The views of a scene show one set of named points, each view turned or mirrored, and shifted as a whole, with a little noise and some points left out.
(in the rows, 128 means zero)

Scene 1
View 1
j498: [109  82 161 145  78 118 128 141 128 122 147 111 118 128 134  99]
j294: [123  80 165 148  87 134 123 127 115 128 141  94 125 108 102 108]
j334: [118  86 146 162  63 172 114 135 105 164 135  53 127 123  70 110]
j214: [ 97  83 159 152  58 133 123 152 133 138 152 105 121 153 137  94]
j121: [136  75 178 125 143 128 122  97 109 119 139  95 116 105  91  97]
j634: [119  77 158 137 116 160 114 121 114 148 145  65 114 140  81  84]
j478: [ 97  87 148 159  44 147 119 159 128 146 149  88 120 155 120  99]
j182: [128  72 173 120 148 136 115 113 126 133 155  88 106 143  93  69]
j396: [108  74 160 127 141 169 104 124 131 159 167  61 105 188  83  52]
j890: [128  83 155 159  66 142 124 131  99 140 129  79 129  95  88 123]
j383: [139  77 174 139 122 121 129 108 108 122 137 101 121  90  95 108]
j332: [113  72 177 119 138 134 115 123 139 131 163  98 106 167 113  62]
View 2
j214: [135 167 144 118  88 105 151 128 184 139 156 131 134 148 182  70]
j121: [ 82 170 151 103 138  76 121  97 124 132 154 139 116  92 166 131]
j294: [100 146 143  98 137  89 148 111 159 147 140 121 125  87 174  93]
j383: [ 94 169 156 104 142  77 126 112 136 141 143 132 122  96 175 127]
j334: [ 98 123 141  90 136 103 170 116 186 156 134 103 131  75 176  55]
j332: [ 89 172 123 119  92  88 131  75 146 103 183 151 103 122 165  93]
j890: [113 146 156  94 144  93 155 133 172 166 124 113 139  94 181  95]
j396: [ 77 143 109 106  92  99 155  57 159  95 189 143  95  95 161  50]
j498: [126 177 150 114 105  94 135 130 168 143 150 139 132 137 183 104]
View 3
j182: [123 133 110 124 137 142 110 118 159 163 138 103 122  97 167 111]
j396: [110  92 112 151 134 147  91 114 181 190 146  68 114  69 170 141]
j498: [160 136 144 157 151 114 108 132 122 171 119 131  87 136 161 142]
j634: [131  96 128 140 143 148 105 126 150 151 142  89 105 109 190 132]
j890: [167  96 152 149 156 137 114 131 108 125 136 111  88 154 199 143]
j334: [154  64 154 159 151 148 103 133 126 134 144  85  82 136 209 156]
j478: [158  98 156 178 159 114 101 130 126 176 119 102  71 135 175 172]
j121: [140 144 117 111 141 147 121 119 136 128 135 123 122 124 183 103]
j294: [155 118 142 141 147 131 114 128 124 144 130 117  92 144 181 132]
j214: [158 119 149 179 155 105 100 132 129 193 115 112  75 128 159 160]
j332: [118 163 100 141 140 118 106 116 168 205 127 114 119  85 140 123]
j383: [147 140 126 119 148 138 115 122 123 127 137 127 109 139 187 108]
View 4
j396: [122 142  88 143 162 117 119 118 235  82 118 188  96 116 158  88]
j634: [104 138  99 130 139 130 125 167 200  96 124 181 105 121 139  99]
j214: [ 81 161  60  83 108 155 130 161 196 124  94 171  83 108 149 127]
j182: [111 163 112 160 134 125 121 141 208  91 115 158 108 123 128 110]
j383: [ 87 158 120 150 106 134 124 198 171 106 113 152 107 130 105 124]
j478: [ 80 143  55  69 118 149 131 178 194 121 105 182  81 111 155 113]
j890: [ 75 131  94 104 116 141 128 221 165 118 125 176  99 126 126 115]
j498: [ 79 170  78 104  95 149 131 174 189 116  94 156  90 112 129 135]
j332: [115 172  94 147 127 130 125 120 221  92 101 152  99 111 138 115]

Which points are out of place in each view (at most two, in the order of its rows)? Write - if all are in place.
view 1 -> -
view 2 -> j294
view 3 -> j332
view 4 -> -
